Each row is a point on a tangle of strands that fork and nearly touch. The rows are in no order.
(in the rows, 128 means zero)
Two points are linked if the straight distance between their rows is under 163. Some points are linked to none.
q375: [150 102 112 188 127 160 124 141 148 154 124 115 130 131 131 118 134 121
 134 126 142  91 149  63  95 108 157 135 113 143 123 115 132 154 142 121
 149 114 132]
q14: [166  98 124 144 113 122  90  73 135  78 168 130  90 162 178 132 155  98
 100 138 118  84  81  62  99 116  91 124 112 141 157 144 129 135 121  77
 113 125 153]
q460: [127 143 140 113 140 136 148  88 166 166 109 108  81 157 123 127 115 137
  97 177 143 131  74 127 217 123 180 118  99 147 130 164 134 142 155 142
 136  83 128]
q647: [107 148 127  89 116 117 207 115 125 112 103  78 169 119 108 120 135  67
 130 118 135 153 166 160 156 101 132 106 130 134 119 158 152 132 120 121
 115  87 182]
q189: [178  74 124 131 138 126 135  73 171 152 154 134  65 147 152 156 138 186
 131 166 167  64  61  99 145 131  99  92 115 133 135 137 117 137 168  78
 124 119 107]
q278: [102 149 108 156 138  69 102 126 142 127 167  76  66 138 118 134 139 140
 184 130  91 112 119 133 134 115  80 117 125 131 116 129  90 142 106 167
 123  58  42]
q295: [134 161  92 176 104 173  94 127 119  96 167 138 170 130 117 141  85 104
  98  93 117 118 127  65  76 161 127 152 118 135 141 106 127 162  80 135
 171 145 148]
q506: [179 128 164 111  60 112 144 130  48 175 121 125 153 127 151 103 170 136
 108 133 139 138 131 113 118 142 172 169 111 136 133 103 129  86  98 143
 102 151 168]
q459: [ 92 106  96 129 133 128 183 150 133 141  87  51 181 107 160 103 108  69
 106  97  86 164 200 132  91 109 176 100 136 157 124 125 131 180 164 103
 159  84 121]
q448: [150  91 154  95 130 115 144 175 108 156  94 159 137 110 168 106 174 142
 151 142 175 160 181 145 103 118 111  94 204 102 121 169 109  67 130 113
 117 144 138]
q65: [146 131 128 108 156 106 145 123 147 130  95 140 123 126 190 111 127 157
 143 167 131 127 119  76 142 155 120  85 155 117 112 159 124 130 184 106
 142 133  63]
q537: [166 121 101 159  80 142 118 154 124 153 147 117 121 105 180 124 142 105
 171 190 129 110 144  63  67  76 108 111 179 146 114 109  62 105 137 124
 167 105  99]
q410: [103 137 128 126  97 112 170 146  76 164 126 161 150 151 133  96 183 142
 182  85 122 185 134 127 128 179 126 137 123 101  89 147 130  59  80 146
  74 161 142]
q149: [ 86 119 121 181 141  93  78 143 157 126 144  97  80 163 106 114 170 120
 179  91  71 140 140 125 129 127 103 141 105 104 109 154 136 144 104 178
 104 101  81]
q666: [153 153 120 138 106 124 120 120 117  75 190 153 124 118 112 135  78 131
  94 131 171  55 121 139 141 141  97 111 124 129 144  82  58 141 110 123
 125  50 118]
q964: [176 148  62 184  59 143 134 132 105 170 140 110 130 129 163 119 153 122
 180 186 132 132 106 101 106 115 122  88 147 156 110  91  61 110 140 155
 121 128  91]
q208: [124 152 123 131 148 135 114 170 158 162  88 177 109 139 152 104  99 164
 169 155 139 145 125  87 150 160 159 157 138  88 116 126 118 105  99 143
 159 155  79]
q572: [143 113 166 112 147 126  83 145  99 177 117 127  82 123 156 149 134 196
 111 154 134 153 147 150 131  95 153 166 207 122 114 112  94 102 162 116
 151 125  50]
q169: [ 95  93 155 120 152 141  87 103 178  80 123 168  72 118  92 152  83 112
  92 126 135 132 111 141 162 176  89 123 138  92 128 139 139 140  92 127
 108 108 138]
q642: [112 192 100 151 125  87 127 107 107 118 150 125 124 131 129 147 119 127
 199 111  80 101 113  63  74 137  81 131 103  99 122 124 128 138  86 116
 113 142  87]
q426: [122 125 148 126 139 167  61 147 115  72 133 173 147 109 110 150  92  98
  65 118 127 188 138 146 125 172 134 167 161 112 153 127 138 143  90 138
 154 177 155]
q907: [ 80 162 148  79 162 116 145 136 179  99 101 167 136 150 127  81  89 161
 105 143 136 140 144 197 215 144 148 127 154 111 115 119 130  96 141 147
 148  73 107]
q597: [142 120 144 139 173  92 100 157  76 121 171 124 118  83 110 161 137 177
 109 127  86  60 109 160  82  95 101 143 118 126 135  95 117 116 186  76
 149 142 107]
q924: [136 114 113 171 131 132  75 164 106 133 102 106  96 132 163 102 171 107
 112 115  50 187 135 110 116  78 151 136 137 142 117 129 128 145 157 149
 133 132  83]
q275: [105 132 113 110 120 103 161 148  77 125 111 157 183 151 112 148 156 137
 162  74  90 148 131  90  74 138 120 156 114 112 155 141 185 113  67 150
  95 221 163]
q667: [162 123 133 101 131 124  81  95 126 139 112 140  58 130 166 136 114 136
 145 159  94 168  77 187 141 130  63  70 112 129 101 132 104 144 135  90
  91 148  50]
q299: [ 83 100 101 150 144 154 180 128 163  88 159 122 180 172  87 149  90 148
  89  78 149  86 105 164 181 156 153 146  81 132 150 130 172 131 143 184
 127 145 168]
q970: [130 145 156  96 118 122 121 100 139 157 116 135  90 149 151 114 126 141
 117 139 144 170  99 105 156 175 150 147 140 101 102 186 132 104  53 134
 114 131 144]
q401: [191 132 185  84  73  76 143 116  83 163 136 110 178 149 175 120 142 151
  78 147  93 130 115  46 130 150 184 172 131 147 128 136 108 100 112 116
 120 155 144]
q250: [ 74 147 115 144 155 116 136 160 127 132 135 159 167 125  82 105 167 162
 184  76 132 180 151 149 140 177 133 148 146  88 100 141 139  75 103 135
 126 168 130]
q115: [121 142 104 120 138 145 141 114 163  86 105 119 134 108 195 120 154 115
 145 166 138 141 128 104 122 145  83  50 191 141  85 155  90 115 195 137
 129 122  73]
q221: [121 153 111 113 134 117 142 147  91  83 121 174 195 137 113 132 140 111
 128  92 113 144 132 132 103 158  93 108 114 120 159 131 161 122 114 120
 112 172 159]
q107: [ 59 174  87 125 155 143 187 109 169 157  75  99 180 147  94 128  97  98
 139  88 107 151 144 118 124 135 184 144  82 131 127 128 192 167  93 130
 150 168 169]
q977: [132 107 122 101 146 164 130 183 140  49 121 182 159 116 139 127  65  92
  76 115 139 162 169 122 136 154 126 139 151 125 170 121 144 151 106 161
 172 137 145]
q336: [114 119 112 168  82 181 126 140 167 119 130 166 140 168  95  98 167  67
 137 115 174 112 141 130 152 149 120  83  80 130 140 122 121 124  76 163
  82  74 174]
q264: [134 127 126 155 153 122 138 119  78 115 164 101 145 104  88 144 153 147
  92 105 127  83 138 193 114  75 130 130 115 136 131  90 132 126 227 104
 133 124 143]
q679: [167  99 131 117 108 152 148  66 160 128 170 112  95 121 136 150 142 135
 115 161 215  63 103 112 137 134  98  91 144 132 131 153 103 121 148 113
 115  92 159]
q776: [157 133 158  95 116 111 134 117 101 149 157 160 176 157 132 129 103 209
 136 114 147  86  74 148 129 192  85 123  87 126 116 139 131  79  92 114
 109 163 135]
q364: [154 114 132  89  80 137 175 120 128 177  84  97 103 119  98 132 178 103
 176 166 164  79 117 109 140  77 148 122  67 141 157 143 171 115  98 134
  95 128 152]
q61: [106 146 114 163 139 121 130  95 139 121 168  72 101 131  84 159  70 136
  77 102 111 105  85 145 161 118 183 153 113 162 101  96  98 186 145 134
 163  61 101]
q211: [124  83 129 104 117 142 124 145 128 127 164 187 157 142  89 155 124 178
 151  95 148  93 100 170 123 175  46 105  79 113 148 127 154  87  77 133
  92 192 134]
q849: [150 111 149 104 135 121 131 113 143 145 151 158 134 138 117 131 130 198
 110 130 201  63 112 121 145 165 101 110 132 113 128 159 127  83 120 112
 113 109 153]
q234: [117 130 120 131 135  91 181 179 142 114 114  85 184 121 161  96 139  84
 127 117  87 132 208  88 103  90 122  76 149 143 108 145 115 142 168 146
 148  63  90]
q478: [131 111 147 127  99 136 104 149  91 137 146 144 121 112  89 115 176 117
 127 117 170 145 146 183 127 122 111 122 129 109 125 140 132  96  86 122
  90 119 167]
q655: [116 163  99 140 103 151 135 113 136 151 142 127 149 166  70 147 131 134
 108 111 143  91  64 117 148 162 160 157  78 139 133 122 159 113  57 166
 129 170 174]
q73: [121 158 126  91 113 134 169 101 145 177  78  97 104 128  91 146 114  88
 149 160 132 115  96  94 156  95 188 157  66 141 140 146 177 149  78 127
 135 131 149]
q415: [105 141 147  93 109 134 127 126 127 124 129  73 117  69 126 131  95  93
 123 176 145 150 183 181 122  55 133 117 203 173 124 125 103 140 164 140
 174  83 130]
q733: [ 82 178 112 165 143  99 109 161 128 115 140 117 123 127 123 120 139 126
 194  85  95 161 161  88 102 152  97 149 135  82  93 147 119 133  74 155
 138 117  75]
q62: [ 96 141  88 153 137 159 165 105 171 157  89  49 169 117 150 111 130 124
 112 132 132 179 147 141 146 135 164  95 168 156  66 143 128 140 181 140
 169 121  96]
q960: [122 136 139 120 156 138  77 106 118  68 102 145  94 126 149 131 129  70
 102 129  74 185 108 144 120 129 109 129 124 119 141 133 162 169 144  99
 119 162 130]
q744: [ 94 132 123 120 104 180 122  99 174 138 114  87 114  77 100 118 132  84
 146 155 150 190 165 219 157  96 123 108 178 133 106 110 116 139 157 144
 148 119 145]
q450: [100 158 133  80  99 161 177 114 140 126 127  94 171  85  97 105 141  64
 162 135 181 195 179 206 161 112 122  84 171 127 111 143 125 107 129 112
 143 107 186]
q24: [151 184  58 200  82 175 133 105 118 161 129 115 161 153 157 122 158 111
 142 131 159 143 105 117 126 154 139  67 124 136  97 111 100 132 152 140
 121 142 114]
q349: [ 81  93 112 150 153 136 121 163 136 124 142 197 147 118  56 131 156 162
 180  84 151 125 136 172 126 167  76 125 109  90 131 118 146  79 107 133
  89 172 141]
q737: [ 91 101 129  94 184 140 181 114 165  60  97 134 161 110 101 140  87 113
 129  99  92 148 158 169 143 110 145 173 119 119 175 100 176 164 188 111
 140 170 162]
q612: [162 127 177  93 121 107  66 149  72 173 143 149  98 105 131 150  86 185
 116 148 136 127 137 177 108 114 118 153 157 127 129  89  73 107  98  97
 137 114  78]
q928: [134 126 160  78 139  69 141 145  99 165 100 115 130 103 148 120 126 163
 172 160  96 151 156 144 133 101 100 120 127 120 121 155 146 100 131 109
 114 122  80]
q887: [145  81 126 115 155 117 102 133 152  95 179 161 106 124 115 162  70 175
 106 130 117  60  92  98 113 144  79 147 103 132 178 128 143 134 120 123
 147 126 111]
q992: [153 143 132 160  93 157  59 139 100 140 139 156 109 104  97 120 126  83
 117 127 159 147 128 185 131 125 151 136 120 124 146  76 116 152 105 137
 121 147 159]
q361: [124  91 125 137 123 116 121 133 156  96 152 107 102 155 106 130 133 120
 108 110  99  63 115  65 126 101 124 159  63 165 164 149 159 158  96 171
 124  62 145]
q230: [103 110 142 122 169 120 147 146 149  47 136 148 101 112 164 119 122 107
 111 112 140  83 163 130  93 105  80 106 145 102 125 136 102 123 161 117
 127  68 104]
q117: [156  95 126 141 101 126  81 129  98 140 110 121  72 162 143 114 165 110
 109 138  70 154  79 117 141  98 149 141  83 155 150 155 151 148 127 143
  89 117 123]
q135: [116 139 124 168 137 148  85 166 114  84 152 141 167 120 108 127 126 119
  84  62 131 165 151 104  84 171 129 160 167 118 108 148 128 135  92 133
 153 146 150]
q518: [146 145 122 179 138 124  78 135 103 111 183 103 131 130 100 141 117 168
  56  92 119  94 118 123 119 125 155 150 148 149 111 104 100 153 157 140
 165  88  99]
q445: [ 96  99 128 110 184 108 137 127 196  99 135 170 100 126 102 156  84 154
 160 121 149  84 119 108 132 184  72 131 116  89 140 154 146 126 110 129
 125 146 114]
q292: [150 134  89 174 122  92 128 114 114 149 164 145 123 146 157 134 131 187
 203 116 109  75 104  68  85 160  90 131 116 106 114  95 107 102 131 104
 120 153  78]
q377: [107 136 109 144 152 100 181 162 141 170 108 115 180 129  78 124 137 178
 174 120 133  84 147 126 143 121 151 155  82 129 146 118 186 106 154 155
 127 166 148]
q209: [101 146  99 179 133 170 141  73 141 141 140  79 140 135 105 149  85 108
  63  92 154 124  93 158 141 172 195 135  97 145 103 104 120 183 158 110
 147 125 144]
q755: [135 131 170  84 116  47 171 170  99 200  99 110 144 112 148 110 114 146
 176 152  67 145 162  66 124 113 154 175 125 112 121 147 137 100  94 130
 122 133  99]
q698: [129 136 104 157 135 149 143 149 121 143  75 118 170 117 162 116 178  84
 148 107 108 192 175 117  80 112 151 100 162 110  99 127 143 135 160 110
 124 200 136]
q929: [121 183 127 141 138 133 126 149 132 171 119 130 161 136  98 117  76 141
  98 159 118 116 111 126 165 131 196 162 100 142 122 103 122 126 121 151
 179 112 134]
q285: [127  92 151 133 192 126  90 144 146 143  99 140  81 102 139 139 138 182
 137 134 105 154 129 135 128 103 142 183 158  99 116 110 136 130 174 110
 144 181  72]
q567: [122 128 148 137 151 124 123 138 154 190 110  94 112 137 101 128 128 178
 101 149 137 135 120 142 191  90 200 175 130 143 121 145 149 126 152 151
 153 106 125]
q154: [152 131 149 111 150 151 125 150 153 107 101 145 145 129 154 101  87 104
  69 120 168 141 169  92 140 154 177 130 174 129 126 140 112 158 123 123
 177 102 144]
q82: [103 150  86 207 142 165 106  98 127 123 148 115 152 144  77 158 128 128
  89  68 129 148 106 163 117 158 149 142 110 134 103  93 150 164 155 123
 119 169 148]
q672: [138 114 172 112 142  99  97 137  98 111 136 109 112 151 144 117 139 154
  44 125  95 147 134 131 155  98 157 138 146 170 141 162 141 138 180 132
 143  68 116]
q162: [124 131 120 108 110 135 171 123 153 116 124 157 176 184 113 105 193 127
 151  91 172  98 105  75 143 178 131  91 102 130 137 171 153  85  66 142
  89 134 189]
q121: [ 88 133 130  94 188 118 123 109 147  67 100 157 134 118 106 144 121 118
 144 109  51 182 134 164 134 125 101 148 118 105 160 116 186 149 161 102
 119 190 131]
q875: [152  95 125 145 104  94 132 120 102 194 152 106  49 134 109 143 137 185
 163 118 107  96  98 100 113 122 140 201  94 122 114 107 123 108  82 145
 104 130 111]
q521: [167 140 193  89 123 107  79 151  59 138 156 142 127  78 164 136 114 124
 104 170 152 117 163 158  97  89 136 118 178 137 153 111 102 118 143  98
 155 116 127]
q231: [ 78 124 148 119 147 123 100  98 194 153 147 107  51 126  78 163 119 159
 134 139 167 138 146 178 186 134 100 114 185  89  89 163 108  85  84 147
 108  75  96]
q393: [127 175 103 110 100 141 157  99 145 129 120 103  99 102 139 141  85  68
 163 196 134 133 121 101 145 107 106  90 129 145 123 142  89 157 112 136
 139  73  99]
q84: [183  83 120 159 116 113  93 115 113 150 168 178 102 154 165 127 120 218
 123 121 138  86  82 113  99 164  95 151 127 122 126  87  83 102 127  94
 117 150 100]
q196: [105 110 113 113 123 164 182 161 158 114 105 183 181 167  90  99 157  86
 136  92 183 117 150 135 153 152 130  98  97 136 156 144 162 108 101 154
  97 124 209]
q835: [161 108 128 147  62 142 142 136  70 187 124 102 121 110 159 126 165 123
 150 151 152 161 155 121  92 106 146 152 156 131 101 128 100  87 125 164
 108 151 157]
q959: [130 131 120 130  98 148 144  56 128  58 161 113 146 165 143 141 161  63
  95  90 142  85 103  67  91 132  99  92  98 143 143 143 149 164 106  97
 103 118 200]
q696: [ 79 138 104 109 157 148 198 148 169 123  69 142 171 116  83 131 121  86
 171  85 134 135 192 123 100 110 125 134 114 107 146 117 184 154 111 121
 126 156 190]
q271: [143  82 140 105 156 120 151 151 164 115 123 163 153 158 120 113 173 130
 129  71 160 133 131  50 121 186 122 129 156 117 135 192 140 110  70 139
 112 159 191]
q747: [113 116 105 118 127 102 112 144 165 106 130 153 126 204 154 102 131 148
 178 122  82 100 113  86 149 179  77 108  59 145 166 155 153 135  85 167
 110 119 109]
q48: [131 159 114 143 128 136 135  74 113 162 131  75 108  90  93 173 123  96
 150 156 144 140 106 155 128 101 141 132 123 124 122 109 131 156 144 114
 130 155 128]
q6: [128 168 112 156 136 121 164  94 167 129 139  87 156 168 175 121 134 120
 143 118 128 114 131  38 131 170 139  94 137 126  96 176 126 137 121 137
 141 107 120]
q72: [160 114 156 100 129 145 132 147 102 135 104 168 114  88 162 117 116  62
 159 184 152 116 141 134 128  80 160  82 105 163 183  85 154 165 189 105
 152 121 139]
q729: [118  53 135 153 152 149 120 153 165 125 134 155 116 138 100 147 161 149
 125  88 161 109 129  82  94 160 133 182 137  98 140 167 174 113  90 154
 110 188 185]
q464: [138  96 153  78 147 100 143 148 113 106 138 147 145 123 154 109 171 132
 126 122 155 136 164 164 106 129  54  54 173 118 115 188 118  74 143  95
  98 100 123]
q825: [122 129  90 169 114 150 121 145 125 166  93  64 161 105 160 108 167 110
 128 139  91 205 155 143 106  97 163 117 161 150  90 122 122 135 185 144
 148 170  91]
q690: [136 155  82 157 109 146  93 118 127  81 135 170 123 154 148 134  80  91
 126 130  78 129 100  47 102 137 102 131 105 141 166  88 115 182  94 113
 151 130 109]
q991: [ 69 194 109 135 139 127 154 116 130  78 134  97 192 133 110 113  58 127
 110  82  82 150 134 184 167 137 158 152 121 124 100  80 117 151 152 134
 164 104  97]
q507: [ 73 103 156 134 157 148 105 117 178  58 127 123  86 120 102 133  86 110
  76  99 129 145 156 162 155 128 124 149 169  92 100 125 112 158 138 136
 131  85 107]
q599: [143 153 101 126 118 118 124 109 147 116 127 144  93 136 158 129  93 112
 166 173  87 119  94  42 144 118 117 107 106 131 142 118 105 167 120  98
 154  69  69]
q487: [108 121 138 133 167 105 166 151 148 111 136 111 168 131  89 125 118 153
 117  87 139  95 153 123 140 136 150 160 118 133 133 148 170 128 136 158
 143 120 164]
q966: [105 119  82 163 123 198 140 144 157 147 144 151 165 163  74 147 102 122
  73 112 155 105  98 158 165 150 166 145  72 135 165  96 165 131 102 189
 145 169 174]
q534: [144 119 140 126 119 130 146 146  84 114 126 157 160 117 116 123 186 109
 135 109 159 102 150 129  84 122 112 117 127 114 138 137 153 102 134 102
  93 163 189]
q462: [132 113 147 146 114  73 101 147 131 154 156 113  97 192 157 103 121 194
 150 132  69 103 106  35 154 148 163 177 113 151 134 160 124 136  87 168
 165 111 101]
q904: [103 164  97 184 102 166 126 126 143 145 134 119 148 157 114 104 160  99
 123  97 154 155 124 143 163 152 143  86 106 127  88 138 113 130 116 156
 109  98 138]
q900: [144  88 138 144 154 144  85 154 104 134 120 154  81 104 125 151 143 126
 130 131 105 130 119 124  81  95 145 192 116 118 160 105 140 134 134 117
 131 196 144]
q228: [ 89 168 116 108 186 112 136 115 146 107 104 137 190 144 115 124 113 175
 144 117  56 173 122 168 187 153 143 152 108 118 153  99 170 130 177 135
 140 184 107]
q757: [133  97 141  89 132 107 154 169  77 146  85 185 146 125 158 110 145 145
 176  97 105 169 156 128  80 161  96 155 115 100 121 123 152  80  87 123
  83 204 137]
q100: [146 126 106 149  83 133 111  99 139 125 164  85  87 113 175 152 149  86
 174 173 126 124 110  79  55  95  74 123 170 138 113 153  68 108  84 135
 122 114 144]
q791: [168 135 179  94 119  79 120 121 102 159 134  91 153 165 173 119 134 172
  66 144  95 147 122  73 150 135 175 128 171 149 116 184 123 121 153 124
 126 114 111]
q805: [175  94 157 105 110 116 103 152  82 148 134 131  79 109 201 125 135 131
 132 187  98 127 134  93  79  89 122 128 164 137 141 137  89 103 140  94
 150 129 108]
q857: [176  91 148 131  89 141  65 103 108 117 167 159 107 171 120 132 142 167
  57 121 134 115  56 141 147 172 109 134 104 142 148 127 125 115  84 136
  86 137 159]
q160: [187 114 122 131 122 112 100 146  82 159 155 170  80 111 149 146 115 141
 173 164  81  99  83 135  89 108 105 120  96 143 158  53  87 148 125  74
 132 144  80]
q370: [102 158 100 137 155 148 165 132 141 155  81 139 177 102  67 128 140 140
 181 116 140 131 163 174 138 104 140 149  99 103 147  79 175 125 162 116
 126 177 163]
q309: [142 101 118 148 106 125 114  61 162 109 154  97  90 165 116 152 156 139
 110 120 131  62  56  50 134 134 129 148  73 152 153 141 153 148  99 128
 111 123 154]
q13: [144 141 137 107 103 131 186  82  98 100 139  79 181 126 146 130 140  88
  85 132 159 132 128 138 133 129 130  69 148 149 109 174 133 139 182 120
 113 107 172]
q918: [139 109 142 160 144 117  99 142  99 134 159 101 123 136 111 134 157 189
  53 115 124 103 137 166 137  71 157 132 161 158 122 110 122 122 228 137
 147  93 105]
q447: [141 148 131 109  86  99 112 140 105  83 169 114 151 142 111 112 107 133
 107 116  91  72 114  73 125 125 107 153  87 162 165 132 137 124  56 154
 136  61 132]
q609: [161 153 128  95 109 136 133 153  85 135  69 198 158 117 141 107 129  94
 169 172 149 122 147 141 134 111 126  91  78 137 193  78 165 142 156 120
 106 160 149]
q194: [142 110 162  73 116 112 128 153  97 167  85 117 134  87 170 112 154 136
 168 186 131 194 177 202 130  80 116 117 176 126 134 127 112  85 160 115
 122 162 112]
q688: [ 91 118 150 115 113 125 112 107 140 161 156 109 104 128  66 131 169 149
 127 119 158 159 143 204 188 119 102 107 153 110 107 165 126  72  99 135
  89  85 143]
q351: [157 107 137 111  99 121  98  96 107 162 108 110  73 157 154 122 150 144
 118 159  92 183  71 183 171 120 114 101  88 149 124 157 129 126 129 131
  71 127  95]
q817: [126 167 144  80 146 108 158 139 122 144  99 153 154 132 133  93  97 168
 110 172 149 106 123 200 207 127 144 101 102 134 140 111 116  92 174 123
 135  72 106]
q926: [ 83 143 143 143 148 124 127 111 172 116 151  87  99 121 102 143 116 128
 117 107 155 132 155 128 150 127 129 129 164 111  86 163 113 139 116 155
 146  65 103]
q323: [126 116 125 118 165  85 162 184 132  60 112 153 173 127 151  89 132 119
 138  94  97 102 182  98  91 121  96 102 133 127 140 143 140 125 163 136
 124  92 123]
q746: [109 131 129 141 108 131 102 103 139 103 171  86 104 132 135 143 172  77
 147 126 117 152 123 107  92 121  63  98 153 127 101 185  96 120  74 153
  93  71 124]
q752: [115 158 122 117 122 148 167 112 164 138  97  84 178  88 157 128 130 110
 139 167 174 174 143 118 118 157 122  83 224 147  67 168  91 122 173 139
 144 156 131]
q467: [104 102 102 174 121 189  73 140 179 138 125  81  84 101 151 136 153 106
 107 144 169 136 155 151  76 102 119 118 215 171  83 121  72 141 153 160
 157 128 113]
q193: [ 94 207 127 147 164 134 129 137 152 123 116 120 160 125 125 113  56 138
  98 115 115 146 122 113 161 176 183 155 154 125  83 116 111 146 123 141
 199 113  85]
q425: [132 126 134 126 104  67 119 117 112 174 169  90  69 157 148 126 129 175
 182 136  77 105 100  86 126 118 109 151 104 133 113 154 109 128  90 144
 127  84  76]
q424: [137  96 159 120 161  87 100 164  71 150 142 127 105  91 110 150 132 178
 148 107  91 101 130 176  65  83  99 198 109 106 138 104 133  89 121 103
 117 176 129]
q600: [175 105 139 174  76 137  47 136  95 132 188 133  62 116 112 129 139  79
  86 131 138  95 115 152 106  97 138 142 126 139 152  86 108 155  81 136
 116 113 169]
q385: [ 81 131 136 119 137 150 165  91 154  45 131 115 176 128  91 143  50 124
 106  94 114 141 124 210 164 133 167 173 125 108 134  99 128 173 160 107
 138 129 161]
q571: [159 111 157  92 115 143  94 103 139 160  91 139  82 144 149 106 131 133
  92 183 169 158 104 180 209 126 146  91 114 141 150 157 135 132 156 129
 105 106 126]
q166: [154 134 163  99 160 139 111 157 150 157  69 151 120 100 145 127  89 129
 115 173 151 176 153  90 154 139 186 170 168 117 143 139 123 150 117 121
 170 149 124]
q219: [127 158 108  91 129 118 175 134 125 145  63 170 169 146 127 109 124 136
 162 166 141 110 118 173 179 135 133  88  59 132 160 104 167 106 164 122
  98 134 139]
q216: [151 114 150 101 133 114 119 139 132  79 158 154 114 115 189 122 145 118
 119 150 171  86 164 100  76 124  59  76 180 113 134 158  85  99 125  79
 137  86 143]
q917: [140 117 154 112 169 149 123 102 117  78 105 156 124 114 152 134 128  96
  91 137 151 145 131 160 130 135 140 110 132 120 150 121 149 152 200  90
 129 170 157]
q289: [128 137 122 133 120  89 161 176 109 190  88 120 148 142 124 106 149 164
 181 128  81 133 138  88 144 110 177 163  86 126 132 137 171 109 128 156
 114 150 120]
q266: [153 116 135 125 119 133 108 164  89 170  85 193 116 125 169 106 119 165
 155 139 126 177 136 137 117 154 123 157 117  99 122  98 112  89 105 137
 108 159  95]
q301: [180 114 116 135  90 126 145 128 106 200 126 123 101 117 101 131 157 158
 162 153 166  77 101 130 134 101 149 155  80 122 142 104 126 111 106 131
  97 129 129]
q686: [161  99 136 121 155 113  92 143 119 150 127 172  63 107 141 150  98 160
 165 133  84 117  97 184  93 116  71 129 100 124 105  88 103 132 119  82
 103 175  53]
q723: [ 95 137 106 126 131 146 162  83 141  71 110 138 119 146 110 165  82  90
 107 116 116 115  97 115 128 127 128 135  78 140 156 125 151 195 132 133
 108 137 152]
q76: [111 152 128 110 113 145 177 115 122 113 130  95 126  76 133 141  57  72
 140 160 154 112 150 141 128  91 151 107 138 144 123 105  93 173 157 109
 174  75 112]
q163: [ 95 136 129  91 136 146 170 108 179  94  94 111 125 119 136  96 122 118
 128 137 139 177 152 196 205 100 126 107 163 112 115 123 120 129 189 130
 129  88 103]
q363: [108 185 114  90 127 136 183 125 160 166  79 120 175 141 112 127  89  86
 134 141 127 115 125  69 119 141 193 160 101 128 134 148 172 144  50 133
 156 169 181]
q70: [153 127 144  87 150 105 181  98 107  77  93 135 172 136 166 120 119 115
  85 138 128 136 118 141 164 143 142  80 127 140 143 141 141 156 225  97
 115 128 139]
q883: [109  95 119 181 157 149 141 144 133 118 145 133 174 120  68 133 178 127
 119  68 177 107 172 146  95 127 131 138 128 111 110 127 159 110 157 121
 117 144 184]
q982: [115 126 117 161 103 147 106 155 105 144 145  91 119  81 140 136 167 118
 151 154 152 151 156 164  62  88 113 126 206 132  85 124  78  84 145 154
 144 158 133]
q596: [108 128 146 135 157 123  86 105 146  81 156 126  96 101  74 143 100 152
  62 105 101 137 128 220 170 109 128 160 171 112 120  53 106 160 165 123
 138 103  80]
q673: [101 154 135 138 107 136 150  83 120  72 160  85 145 148 125 140 143  48
 104  85 123 135 127  99  99 140 108  99 123 138 104 177 125 155  83 125
 111  67 162]
q711: [168 151 115 144 121 123 123 116  53 171 151 146 102  81 145 189 132 110
 189 168 113 106  92 134  69 105 139 124 119 127 152  39  99 156 150  79
 126 205 114]
q601: [131 114 137 156 126 182  60 118 147 116 140 119  68  85 160 128 127  63
  84 139 174 149 139 158 109 113 147 104 190 124 111  93  99 166 152 120
 161 153 121]
q152: [180  84 148  93 107 124  87 105 114  83 170 164 101 127 145 132  97 121
  94 154 123  50  82 113 103 120  74 127  88 158 192 104 124 139 112  74
 138 123 155]

A fork is a point with three links, a tip a point with one. Leave the first point through the second and follow the links. Name the first fork or tip that comes.
q459, q234: q377
q208, q166: q744
q377, q289: q459
q537, q805: q918

Follow the links from the first point to the second, and from the first to the third. Name the last point that the two ways share.
q336, q208, q982: q537
q507, q266, q448: q534
q506, q596, q271: q537
q219, q250, q228: q744
q301, q169, q426: q534
q115, q817, q599: q744

A fork is a point with three links. Follow the links from the first point to the second and name the forks in between, in order.
q686, q76: q351, q121, q744
q234, q295: q377, q487, q534, q757
q805, q757: q537, q14, q507, q478, q534
q507, q100: q14
q163, q698: q744, q121, q351, q825
q445, q415: q507, q478, q534, q757
q926, q679: q478, q534, q757
q425, q746: q377, q487, q534, q478, q507, q14
q883, q991: q534, q757, q744, q121
